Each row is a point on a tangle of strands that fork and nearly touch. The rows are in no order.
In the rows, zero is written as 100.
Two points are linked if the straight distance between their rows is under 131. Some points are linked to none.
tizan: [ 45 131 128 137  84  83  97 129 112 100  81  74 100 106  84  94  93 120
 112  98  87 111 117 152  95 104 100  91  91  85  78 113 119  92 116 146
  86 149 142  64  84 105]
talem: [ 32 121  46  98 133  79 166  89  74 110 100  86  98  94 101 124 112  88
  57 116  86  85 106 117  78  54  94 130 108  65  86  84  91 121 128  92
  87  91  77 115 109 119]
Futop: [ 52 108  30  69 118 113 125  97  68 130  85 127 124 101 112  86 109 107
  79  99 100  84 116 107  97  98 104 133  96  99  77 118  52 136  94  87
 123  77  93 123 143 101]
Pupe: [ 91  88  85 120 118 139 128  99 103  90  97  85  92 109 100 100 150 115
  43 109  73  74  98  97  96  74  99 119  89  58 120  64 128 103 145  95
  81 132 115  96 110 137]
tozo: [ 85  84 126 134  83 114 149 106 114  97 101  69 126  94  87  73 124  87
  93 115 100 105  71 163 108  86 106 103 118  90 103  80 117  86 104  89
  91 153 101  70  62 101]
Kosak: [ 30 133  59 107 122 109 153  80  61 141 103  79 104  79  83 101  82  51
 102 127 111  80  97 125  96  78  75 113 110  77  69 100  81 127 119 100
 106 100  78 113 119 109]
Nuda: [ 83 136  78 115 110 113 153 127 106  89 105 145 133 137  95  81 139 148
  53  86  62  99 140 130 113  70  91 119 104  79  81  81  86  95  68 119
  92 109 156  78 106 145]
Zari: [122  76 133  67  60 109  66  98 113  82 121  82  57 114 122 106  91 104
  90  64 126 134 102 119  96 110  98  87 111 153 101 121  86  99 114  77
 103  64  75 121  96  71]
Nire: [ 92  54 122  91 119  78  82  76  85  87  97  96 108  55 108 103  76  64
 128  95  80  89  74  64  94  84 116  53 125 108 114 102 113  67 134 118
  99 132  74  85 119  79]
dif: [ 42 137 122 121 101  96  93 124 118 104  98  53  87 105  98  76 101 133
  87  97 124 109 117 111  60 122  97  88  50  76  64 116 107  97 133 129
  93  96 123 131 125 103]
vuz: [101  92 106  87 101 115  86 102  72  73  86 110  66 100  88  94  49  49
 149  89 144 130  65  68  91 125  74  45  88 119  93 114  98  36  71 126
  95  89  47 111 127  65]
nulet: [ 96 129  74  74 114  84 111  92  79 142 100 120 118  69  80 129  74  97
 111 103 101  95 104  91 109  78 106 120 137 112  89 114  82 100  77 113
 118  94  59 126 105  88]
zegan: [ 71 137  99 129 110 116  96 126  86 103 110 112  58  80 100 124  73 101
 113 105  96  82  91 101 110  75  76  68 115  63  65 103 114  85 116 147
  63 129 107 114  98 114]
vug: [130  69  89 100  91  81  74  79  71 100 111 135 102 107 108 116 107  77
 121 148  88  69  60  33  94  80 115  96 139  73 149  98 118 115  87  99
  97  94  87 122  63  81]
rutak: [ 95  46  97  90 119 108 112  65  92  98 118  83 115  82 100  90 103  75
  80 135  63  66  86  65  94  79 119  90 117  81 135  97 126 149 128  83
 110  89  67 132 125 126]
Rus: [121  97  82  57  91  99  92 137 129 126 128  98  83 123  75 112 128 140
  75  85  89 110 136 138 130 117  74 116 116 117  75  97 100 136  99  66
 135  76  90 114 119 109]
dalip: [139  80  97  77  78  94  73 118 102 108 115 154  94 110  96 128  79  85
 104 101 111  86  97  79 137  94  90 100 167 113 128 108  99 108  74  67
 101 105  59  86  69  87]
Mano: [ 74  90 112 114 105  70  98  80 103  98  84  68 128 106  79  95 161 138
  93  98  87 119 100 125  98  86 135  85  83  88 128  96 130  72 135  86
 121 130 126 109  97 121]
zabi: [112  87  88  86 108  79  62  97  80 119 119 113  87  83  87 116  90  81
 151 101 148 110  85  70  95 110 112  85 108 108 122 113  93 104  85 103
  99 106  78  94  92  56]
Peg: [124  80  27  51  93  70  91  71  62 118  98 142 117 101 132 146  66  79
  70 115  74  64  89  63 110  60  95 133 105 125 105 126  87 131  78  82
 126  57  75 143 115 105]
zar: [ 43 126 139 142  71 105 120 116 138 108  89  60 110 110  93  61 109  89
  92  98  84 113 129 137  76 113  68 113  95  72  48 102  94 107  99 160
  84 125 147  51  89 109]
dig: [113  76  71  89  99  75 112  82  96  83 121 143 123  79 131 110  70  77
  93  94  76 100  88 101 110 103 133 119 131  95 101 118  55 140  80  58
 112  79 109 134 110  79]
rulas: [118  96  56  85 100 149 126  86 100  94 103 148  88 124 129 137  97  95
  79 125  89  65 127 103  99  93 120 119 100 104 109  69  93 143 104  72
  75  73 100 110 108 117]
lovu: [ 98  98  71 117  89 122 148  89  74  98  91 134 111 119 110  90 190 140
  59 116  73 109  93  70 100  61 106 125  91  76 102  67 113  77 118  91
 103 105 123 105 100 132]
pamip: [130  80  65  36  81  80  38 118 103 140 117  95  74  93  78 137 103  95
 121  77 125  79  87  69 124  95  78  67  99 128 121 129 131 104  92  88
 135  94  44 121 102  87]
zuf: [117  49 113 125  97 126 124  62 103  76 121 104 117  90 109  84  83  60
  84 136  83  81  80  85  91  90 119  84 134  79 138  74 104 151 106  62
  93 114  92 106  92 103]
talu: [106  56 103  91  98 142  65  79 102 103 105 117 106  91 132  71  91  85
  90  85 129  95 101  77  83 140 110  98  91 121  98 100  82 115 105  72
 115  78  78 116 142  68]
mun: [ 98  89  98 111  57 133  94 106  89 100  75 133 122 108 128  99 163 136
  83 120 103 114 105  62 103  92 117 112  84 105 108  86 125  81 121  96
 103 104 129 104  91 117]
Tode: [144  63 120  92 114  95  73  95  99  47  76 113  65 123  75 107  64  90
 131 105 107 141  84  43  92 118  94  39  91 122 119 102 119  46  66 151
  95 103  69  97 119  79]
kaze: [105  75 102  87 137  60 101  91  94  91 100 122 154 104 106 104 107 111
  56 107  47  89 109  71 103  79 132 130 124  92 130 101  89 110 113  84
 126  87 115 136 136 109]
saz: [107 111 151 110  85  85 111  98  88  79 101 103  86  82  86  87  58  63
 172 116 130 149  72  92  80 111  95  43  91 108 101  92  99  42  95 125
 107 117  67  98 119  80]
Dimu: [ 53  95  94  87 104  99 169 103  79 107 117  75 107  83 112 106 125  95
  63 149  95 111 103 123  83  66 103 107 106  94  81  78 107 100 144  84
  76  97  91 114 129 127]
lumo: [ 83 106   9  74 123  90 121  62  67 114  78 130 112 119 104 134  79  99
  70 101  82  65 107 119 101  70 121 138  93  91  96 107  75 134  85  77
 125  66  85 144 115 100]
zudot: [ 77 144  96 129 117  75 112 112  86 100 108  87  81  86  96 124 104 124
  87 120  79  76 104 104 122  42  93  74  90  48  87  88 143  98 137 118
  75 127 114 136  77 138]
bupu: [ 72 122  86 114 124 117 110  66  76 135 112  72  95  68  79 100  84  43
 140 122 135  90  63 100  80  92  73  76 114  96  87  99  79  84 109 104
 124 105  60 115 126  88]
Ganat: [ 85  90 107 105 121  91 118 100 114  85 101 126 151  82  96  73 129 130
  63 119  77 114 115 101  84 101 123 110 111  96  98  73  85 102  96  77
 117 105 115 106 132 139]
gomu: [ 36 151 101 110 109  56 129 114 119 135  88  81 110 114 129  87 105 115
  83 110  79  78 145 105  85  78  74  92  98  69  39 131  91 112 155 129
 102  84 109 145  99  91]
resa: [159  81 120 112  93  75 104  67 113  73 112  96 139  83 127  87 106 115
 110  73  92 124  96 108 111 114 137 107 114  97 116  93  79 107  77  54
 108 102 146  94  75  77]
fuzok: [106  58 136 128  90 104 130  73 102  73 122  83 114  81 106  82  98  67
  99 109 101 106  62 129 109  78 104  76 147  93 127  67 101  94 104  72
  86 151  86  70  70  82]
loga: [140  55 120  69 134  86  51 111 131  90  91  83  89 108  87 102  75 106
 104  69  91  86 108  97 122 127 112  94  89 140 124 127 109  98 107  88
 114  96  89  89 122  98]
Zaf: [ 85 103  28  69 124  63 112 127  67  97  89 142 115 127 143 114 124 134
  57 143  80  69 127  75  98  73  99 128  71  92  88  83 114 113  99  98
 112  43  98 136 144 113]
Valak: [115  41 111 108 124  79  86  64  88  60 105  89  89  82  89 103 102  75
 134 100  93 109  62  63  84  78 118  53 108  92 135  87 127  61 117 119
  68 133  94  68  82 101]
ver: [118  82  96 120  86 165 123  72 103  82 109 115 107 124 100 108  96  91
  85 126  95  80  98 110  92  90 126 105 109  86 146  62 107 143  79  78
  84 115 124  91  77 115]
lave: [139 109  82 102  92 109 120  88  77  98 101 127 124 133  86 139 107 114
  83 138  61  78 108  92 144  48 114 134 108  88 135  88 147  92  83  86
  84  88 137 121  72 125]
vuf: [ 85  96 130 117  65 139 120  78  96  96  56  90 129 122  89  80 138 155
 100  56  94 144  92  88  86 112 108  83  69 133  78  98 113  53  97 106
 115 109 141  95 116 142]
lenet: [ 78 113 108  74  80  82  57 121 111 120 101 110  93 100 117 110 141 139
  90  97 106 120 131  97  85 102 112 100  89 135 104 125  93 103 132 118
 129  92  96 117 136  96]
Nas: [159  49 126  70  61  95  34  89 120  76 122 113  84 113 133 110 131 114
  81  76  87 112 114  56 115 113 106  84  97 129 137 111 116 109 121  72
 118  72 108 107 107 107]
Lumu: [122 111  87  57 119 111  73  83  74 127 106 115 102  74 102 138  99  96
  97 102  69  65 107  54 124  71 111 125 120 119 126  97 114 100 101 115
 115  88  67 121 115  97]
Tuzo: [107 114 130  89  67 116  92 106 115 125 111 103  84 116 111 106  81  98
 107 114 127 119 123 123 109 107  84 107 139 148  83 110  83 110 111  88
 101  76  71 100  75  69]
palo: [115  89 114  93  81  91  55 133 104  98  98  77  36 124  63 122  72 110
 102  77 142 130 111  92 114 116  87  85  83 134 108 119 135  93 102 111
 115 109  65  79  91  57]
Legem: [ 47 130 128 128  76  76 161 112 143 109  73  68 145 114  82  46 146 117
  84 122  55 120 117 141  89  95  85 119 101  62  56  90  93  98  96 120
 106 115 126  81  78 124]
Furo: [ 81 105 103  95  92  89 123  71  81 116 124  92 118  55 122  74  86  21
 148  69 119 112  75 116  82 128 104 111  97  93  90 125  45 116 105  69
 103  73  99 104 104  77]
Guti: [130  84  91 117  86  83 104  87  77  99  97 108 105 114  81 125 134  99
  94 161  65  80  66  57 129  46 111 105 117  74 147  89 154  92 104 100
 110 109 100 130  60 113]
sedo: [ 51 109  97 101  99  66 132 107  94 116 124  97 127  78  99  83 116  59
 119 123 116 121  79 133  69 106 115 124  96  85  89 126  67 108 110  81
  98  73 111 127 104  99]
lun: [107 156  87  83  94  82  86 122 113 117  97 108  71 110 138 129 158 144
  63  78  78  81 142  91 111  84  86 131  75  95  89 109 106  82 145 113
  98  60 121 128  88 127]
Bulir: [128  72  47  46  97  71  79 113  89 112 104 139 103 124 115 137 111  93
  59 115  61  59 109  50 119  88  98 147 103 108 124 128 103 140 100  85
 121  51  91 134 117 127]
pav: [108  96 120 137 118  83 102  91  96  84  93  72  83  88  91  67  65  39
 152 103 138 117  70 129  73 137  72 103  69 118  86  74  81  84  90 117
  80  94  78  44  68  66]
Nosa: [104  83 134 122 110  81  90 107 104  47  64  61  86 105  90  75  83  91
  85  74  84 136  83 151  74 139 103 125  55 134  87  94  98  76  66 135
  82 111 117  50  93  80]
veli: [ 63 112 111  89  78 130 143 105  80 122 116  96 101  89 132  95 111  88
  87 129 121 123 123  94  65  93 103 118  88 117  71  89 100  95 141 114
  79  74  98 114 139  95]
vov: [ 80 141  76 123  94  99 141 116 102 100  92 141 103 131 132  96 155 148
  53  92  74 100 165  94  90  60  67 110 112  86  47  91  96  88 106 137
  81  83 138  70  98 137]
Kogem: [ 99  98  57  41  86  94  61 123 106 140 111  93  88  99  91 133  98 116
  92  86 109  82 112 116 138  93  84  92 104 132  90 136 110 117 105  74
 132  83  66 131 110 103]
Gure: [ 91  63 114 125 112 121  88  96 111 100  96 123 106  99 121  72 112  87
  99  92 127 109 103 115  75 137 109 111 110 110  93  87  71 100 113  91
 104 115 101  70 114  58]
kidim: [ 66  76 155 142  53  80 117  96  87  82  84  65 121 114  97  52 112  58
 132 107 122 155  83 147  71 134  91  95  64 117  82  89 106  79 124 113
 103 134 137  42 103  87]
begur: [101  66 127 121  92 127 109  84  88  82  64  57 105 108  81 118 100 105
 106  61 105 122  65 108  87  92 116  96  81 119 114  98 123  54 100 118
  77 140 150  61  74 108]
pegub: [153  48 124  79  69  88  40 100 108  88 119 120  88 111 119 113  82  90
  95  86 120 100 109  53 123 109  98  81 139 121 145 101 113 131  97  60
 101  95  89  79  75  82]
Voduv: [114 103 117 100 120  96  73 130 129  78  86  69  75 114  75  75 103 128
 101  51  92 125 113 148 114 145  96 129  61 111  95  96 103 109  71 123
  90 101 120  53  97  96]
nuv: [ 88 151  98 104  94  95 108 100 106 103  85  84 100 124 126 106 168 170
  73 105  86  98 125  90  81  78  92  96  60  98  81  92 110  70 143 120
 102  79 141 126 106 143]
lev: [111  76  80  92  74 101  75 104  83 109 109 133  98  89 136 123 126  78
  92 144 107  77  80  51  91  90 122 123 103  99 138 103 103 120 113  86
  95  81 105 125  80  89]
Fosad: [ 92 124  73 139 110 117 158  93  88 102 113  88  80  96 105 121 120 108
  47 106  83  77 116 116 118  41  88 105  98  44  96  68 133 132 121 102
  72 134 112 100  79 130]
fem: [105 137  90 115  86 105 106 137 131 108 100 130  71 122 129 113 133 145
  43  67  90  94 159 106 116  85  62 107 102  85  57 112  98 106 134 110
  85  80 131  96  83 140]
fufeb: [118 111 123 140  78 125  77 124 108  95  81  75  58 129  90 107  77 127
  95  71 133 114 112 101 115 106  93 100  78 112  96 114 133  87  98 127
  84 123 122  75  61  71]
vilin: [151  81 123  96  61 128  87  93 129  91 108 110 105 129 106  90 113 122
  78  68 132 136 121 122 102 134  90 114 112 124 111  81  81 121  63  56
 110  92 115  68  76 108]
sifi: [134  87 102 108  94 139  40  89 104  94 103 101  69 118  86 125  62  95
  98 131 108  75 101  52  99 111  98  97  99 101 127  94 148 110  78 114
  86  84  81 106  90 103]
rom: [109  84 153 105  69  77  78 116 111  76 110  98 123  65 125  70  64  89
 123 104 108 137 102 109 100 136 133  76  71 126 105 114  94 108 110  82
 118 112 118 101 130  82]
zoze: [ 78 120 110 115  81 127 152  69 100 111  80  70 119 123  88  77 171 167
  92  95  96 137 103  84  72  84  92  84  76  99  63  89 107  71 114 108
 105  97 131 109 108 148]
Ruku: [141  91  78  79 109  72 100 108  96 108 103 117  89  75  81 105  77  71
 149  77 126 103  80 105 106 141 104 120 103  95 116 107  58 144  58  73
  98 104  82  58  78  71]
Met: [144  91 123  95  76  93  46  77 102  88  86 100  83 112  99 145 111 120
 126 100  88 103  91  88 115  82 122  83  84 134 147 119 128  60 114 101
 101  99 122 100  69 125]
nug: [141  86 100  94  61 154  74 107 101  96  89 121  88 142 118 119 143 130
  81  98  96  91 113  63 131  98 101 122  84 109 136  94 131 106  98  87
  87  91 145  96  74 121]
bome: [ 99  96  43  77 112 105  99  57  59 124  77 127 129  59  82  96  73  70
 138 101 108  82  74  75 116  83  98  75 128  88 102 122  71  85  57  91
 135 112  64 114 111  90]
fisuf: [114 110  99 114 130  58 118 136 107 109  87  95 112  79  74  81  91  91
 150 117  97  90  69 130 116 113 117 112  93  79  98  98 106  85  76 107
  93 124  86  75  69  67]
bod: [ 84  80 109 131  58 103 102  94  84  97 100 136 134  85 130 101 125  81
  85 134 125 121  95  80  85  91 121 106 107  99 121  91 106  94 127  63
  96 100 120 112  81  98]
voba: [ 58  98 142 142  67  85 110 108  90  86  71  67  96 107  68  89  76  86
 131 117 114 133  85 143  84 110 103  77  59 114  97 107 133  69 125 131
 105 164 125  50  96  94]
Led: [ 63 136 132 156  85 110  85 130 104  82  99  85  62 112  69  96  49  47
 119 100 130 120  94 138  91 128  65  90  80 104  66 117 110  65  90 143
  74 106 104  68  87  92]
fenod: [106  75  70  86 124  70 121  68  86 110 112 103 118  78  87 110  95  74
  98 153  71  65  56  62 113  54  99  69 131  79 121 104 116 106 101  83
 121  98  39 152 111 118]
torup: [152  54 136  90  78  89  58 113 105  58 106 106  79 112  90  90  45  84
 121  89 128 122  95  63 123 117  98  61 116 132 137 102 120 114  63  93
  82 105  90  61  80  81]
zozes: [ 90 131  91 145  94 125 101 101 128 103  96  90 108 115  97  97 118 136
  86 110 104 107 121 151 100 111  88 110  93  93  71  91  85 124  75 107
  91 103 159  88  75 129]
kez: [ 40 142 117  72  98  74  83 143 127 131  93  52  89 105  97  94  80 104
 120  68 130  93 115 112  70 119  88  86  56 105  82 156  89  99 135 134
 111  98  93 118 123  82]
Las: [ 76 106  97  82 106 125 117 127 130 125 101  91  72 112  97  69 126 116
  97  68 115 114 117 109  79 145  83 131  97  89  57 129  52 119 104 107
 101  86 100  83 121  89]
fom: [120  76 105 108 127  76  71  67  94  85  91  81  99  95  78 115 131 104
 126  96  83  95  84  91 110  76 134  86  89  92 150  94 139  59 118 104
  90 112 115  89  76 109]
tig: [ 92 131 125  81 114 119  95 130 113 103  94  73  80  97  93 115  62 133
  80  91  87  91 127 117 112 103 102 113  95 122  82 111 109  93 119 123
  94 103  99 114 125 110]
zol: [ 78 121 128  84 100 119 101  97  95 101 102  65  65  80  83 119  54  91
 103  87 106 119  94 109  76 102  99 109 101 132  82 119  89  70 102 135
  85  91  76 114 120  99]
dap: [ 74 133 103 102 105  58 126 109 101 107  91  65 126 124  98 104 151 159
  72 134  85  99 104 113  95  61 118  91  71  77 114  96 128  90 144  87
 121 118 119 152 107 123]
Zes: [119 122  51 111 119  91 110 126  84  95  95 130 103 129 135 117 130 146
  48 132  80  67 149  68 115  75  88 121  69  65  90  72 132 122 109  98
  91  77 143 112 122 137]
bage: [ 88 126 132  98  99 109  84 136 129  69  93  79  64 140  74  71 118 161
  74  55  80 137 125 131 105 136  84 103  75 110  64 119  92  86  89 132
 102  97 126  91 129 124]
zom: [120 100  99 121  77 164  72 109 106  88  94  91  62 137 107 112 114 135
  61  75 118 114 120  93 110 107  98 122  79 102 105  96 120 100  92 107
  85  98 133  93  91  93]
Vugi: [120  98 106 115 131 123 127  67 107  84 115 102 103  78  74  99  88  69
 121 110  80  89  64 137 100  89 102  87 145  83 121  52  86 104  59 104
 103 135  62  76  88  98]
rivi: [ 82 149  90  69 126  98 131 128 105 129 101  90 109  79  85 123  61 111
  90 110  97  89 132 119 113  98  93 134 119 116  70 106  81 125  84 113
  95  91  91 101 111 117]
kezu: [134  66 119  84  86  86  70 106 118  88 126  97 118  66 142  66  73  89
 114  77 114 115 103  84 120 145 113  86  90 114  95 115  74 141  85  59
 117  90 102  99 129  57]
siga: [114  86  91 101 162 136  79  99 105  90  77  81  69  98  66 104  51  87
 127  91  95  72  66  73  99 120  92  76 104  99 100 108  92  84  72 135
 101 119  78  87 131  94]
nolu: [ 88  71 122 115 100 117  70 107  96  85  96  91  78 115 108  70  75  60
 112  79 145 126 101 127  89 149  87 114  96 139  92  98  78  98  92 106
  90  91  84  54  97  48]
Pifu: [139 121 105 127 102  94  90 139 122 113  95 101  90 114  70 103  85 125
 135  95 123  93 106 117 135 112 103  98  93  91  97 105 129  90  72 112
  90 136 116  68  52  72]
Livul: [ 76  64  92 101 117  75 103  76  93  99 130  77 112  66 113  87 135  74
 121 103 119 107  60 116  71  93 135  79  93  84 120 108  84 111 121  75
 102 107 104 128 114  72]
tinid: [152  65 124  79 105  83  70  91 118  92 112 129 126  95 130 102 120 109
  75  85  54  95 122  60 119 102 127 108 126 112 129 120  92 110 122  78
 122  84 121 109 135  97]
dati: [ 41 125 135 105  94  72 132  97 119 101  90  73 142  90  90  75 126 122
  82 117  82 132 122 130  61 105 106 113 111 100  79  88  79  90 121 110
 108 107 112  89 106 133]
Fum: [134  70 124  62 117  62  49  97 120 108 106 100 132  93 104 105  81 101
 110  91  61  67 110  61 115 107 132  81 111 124 135 145 114 119 114  94
 125  84  96 124 132 103]
vavus: [132  87 126 118  72 133 128  63 111  83  98 116 140 109 125  74 131 121
  89  71  98 130 106 120  92 108 115 105 123 110 106  73  71 100  72  72
 104 107 140  80  77 109]
gozi: [ 67  90 106  61 121 100  79  94  75 117  91  84 111  52 107 119  96  87
 102  97  76  70  83  70  86  76 122  94 110 112 119 103 108  84 132 124
 106 119  71 120 137  99]
bikos: [109 131  68 100 154 111 112 110 109 118  95 115 104 103  84 105  78 109
  82  69  73  40 121 118 128  99 106 136 103  52  97 102 111 113  92  85
  97 105 106 122  94 106]
rapo: [ 83 124 102 122 135  88 141 141 113 105  96  96 125 108  92  76 113 129
  73  97  74  74 109 133 117  94 110 131 103  47  82  95 112  99 112  98
  94 127 126 117  92  95]
Bera: [145  69 119 101 125  83 111  93  95  55 100 124 115  82 109  63  59  61
 168 103 109 124  76  62 114 125  75  44 113 100 104  56  76  94  60 125
  89 128  74  55 103  65]
pekod: [113 103  86  88  99 102  96  59  78 115 112 101 127  42 116  88  45  43
 140  85 123  84  77  92 110 115  96  84 109 101  97 115  58 118  75  57
 125  90  77 111 109  76]
Doso: [133 107  39  51 109  91  68  99  98 116 118 126  70 144  96 153 139 103
  62  94  60  52 137  73 138 100  86 146  78  76 135 108 106 144 105  77
 110  62 117 121 121 132]
lobi: [109  97  62  82  86  81  89  96  92 113 111 130 123  94 144 121 132 106
  78 153  95  75 110  77  90  82 117 117  73 103 102  79 134 104 111  84
 107  58  86 152 106 107]
Tipe: [130  84  81  60 103  73  57 108  99 116 112  90  64 105  66 111  79  93
 156  75 154 123  97  84 117 124  64  52  97 130  99 108 105  92  78  96
 122  97  33  83  95  60]
tufov: [146  97  98  78  84 119 103 123 135 102 115 115  85 132  70 103 153 143
  70  63  96 122 122 125 126 119  85 121 106 109 113 102  89 107  88  60
 115  87 133  81  99 130]
Zud: [154  66 129  94 108  96  96  83  98  60 109 125  96 106 113  64  41  71
 151 104 117  97  78  35 105 115  90  29 139  82 132  79 100  99  66 100
  67 104  86  73  82  75]
vuso: [ 57 103 145 112  63 134 130  84  76  99 129  92 102  92 109  83  79  43
 109 109 121 133 102 128  71 103  95 123 121 112  83  83  93  99 117 106
  72  95  99  83 101  93]
vupip: [ 71 153  62  72 160  81 116 111  91 107  95  93 126 122 108 108  97 138
  63  62  81  46 131 103 116  92  90 127  86  51  84 109  83 109 115  81
 106  73 115 156 111 113]
Sagul: [122  81 135 131  75  94 105  69  94  74  87  90 129  88 121  89  87  87
 129  63 123 134  83 123 100 100 100  77 117 134 117  79  82  92  61 102
  78 127 130  30  31  87]
piti: [104 106 152 105  73 130 109  94  83  83 110  88  75  82  94 106  54  79
 124 109 125 130  68  96  78  98 107  86 113 118 104  92 106  61  94 115
  72 106  89 102  92  87]
fopu: [ 84 156  57  75 130  71  90 120  97 123  98  99  93  98 133 142 108 127
  72  93  82  49 116  91 106  69  89 117  77  90  88 116 105  94 130 106
  98  65 101 147  93 118]
rari: [ 87 124  55  95 113 139  66  95 102 136  97  80  50  89  97 122  66  97
  95  65 134  69 108  94 101 117  80 106  73  93  81 127  95 119 102 103
 100  78  76 117 103  89]
dogul: [ 98 119  88 129 131 106  99  86 101 114  92  81  80  87  79  87  72  43
 171 101 146  96  68 115  82 137  62  77  91  95  72 104  68  68  85 110
 106  90  65  81  93  81]
nutu: [121  91  80  84 105  79  73  57 100 112 119 110 129  54 116 124  87  69
 126 123  92  66  59  48  84  71 100  39 114 100 121 117 105  96  93 101
 125  84  61 152 119 105]
mopi: [ 86 114 133 129  53 132  98  85 115  84  57  75  88 148  86  84 113 154
  91  65  93 154 127 123  96 117 103  95  62 128  65 122 123  66  84 126
 109  90 136 105  93 111]
Siza: [ 93 127  93 108 105 135 114  94 106 107 110 121  98  73  83 107  56  58
 122  99 104  88  93 130 105 108  88 107 129 102 102  71  72 114  52 113
  90 113  65  67  88 101]
fegub: [ 87 138  93 109  91 142 100 102 109 122 113 114  67 109  98 112  54  65
 121 109 132  90 106 131 106 113  65 100 135 120  72 102  76 103  86 106
  82  82  69  87  72  89]
zufo: [ 88 138  87  84 118 102 134 112 111 116 119 129  93 110  84  54 145 154
 101  99  92 105 111  86  66 116  97 113 100  94  53 107  47 103  81 108
 102  77  99  98 136 122]
Tal: [ 81  95 130 122  85 111  86 113 110  79  93  77 115  74  85  68  89 102
 111 119 114 136  95 134  91 133 127 104  62 106  97  84 117 101  86  94
  97 101 113 100 110 113]
Benir: [112 107  96  78  96  99 123 132 129 129  95  87  82  88  87  89 105  86
 115  66 110 108 107 129  97 147  90 154 102  87  86 126  57 145  79  90
  96  85  86  61  77  81]
lak: [ 39 128  65  61 130  96 107 123  88 119  93 120 136 107 110  62 127 139
  90  98 100  76 111  90  82 113  90  94  89  99  61 118  50  98 103  94
 122  82  91 132 156 115]
gov: [ 69 120 115 122 115  79 149 129 115 126  93  73 118  82  78  79  93  83
  99 118  86  81  79 149 104  97  99 118 121  75  78  97 107  88 115 100
 101 137  82  96  84  85]
bop: [164  87 112 121 102  68  89  72 107  59 112 106 118  77 115  88  71  86
 138  77  99 116  79 102 114 108 103  86 118 105 127  68  71 121  46  87
  90 126 127  37  48  77]
Zin: [ 52  89 123 105 122  92  70 127 112  74  82  73 107 102  94  75  99 121
  88 105 110 107  99 111  69 137 120  83  54 101 101 101 108  79 124 111
 102 108 111 108 141 114]
vumek: [ 73 139 106 155 108 122 102 119 109  91 113  88  78  81  63  99  65  75
 121 130 116 103  77 130 103  99  68  66  99  67  75  80 117  80  84 129
  79 130 101  91  91 123]
rura: [126 110  90 103  87  93  99 111  97 102 109 153 108 116  99 142  94 103
  86 117  87  91 100 105 126  67 113 125 142 111 124 101 107  83  81  96
  88  98  99 101  57 102]
zozo: [ 89 110  85 125 102 112 114  93  79 112 108  98  77  90  85 115 120  89
 120 113 122  93  75  94  92  82 115 104 120  53 117  84 119  85 107  99
  76 121  79 104  53  68]
megi: [140  72  86  97 141 120  90  88  95  72  75 100  72 103  77  79  43  61
 149  93 109  92  63  92 106 139  70  76  90 117 100  78  72 104  38 126
  98 115  57  58 110  69]

Follow the links from the first point to the second, and from the first to the third. Name the last point that the two ways share.
Nas; Tipe; fegub => fufeb
sedo; fenod; vug => gov
bage; tufov; piti => nuv
Met; zufo; Tuzo => gov

A fork is a point with three links, a tip a point with one. Leave the first point through the second and follow the links. Name the first fork or tip that comes.
Gure; nolu => piti
Doso; Bulir => Tipe
veli; Dimu => kez
Benir; Las => Doso
kidim; voba => tinid
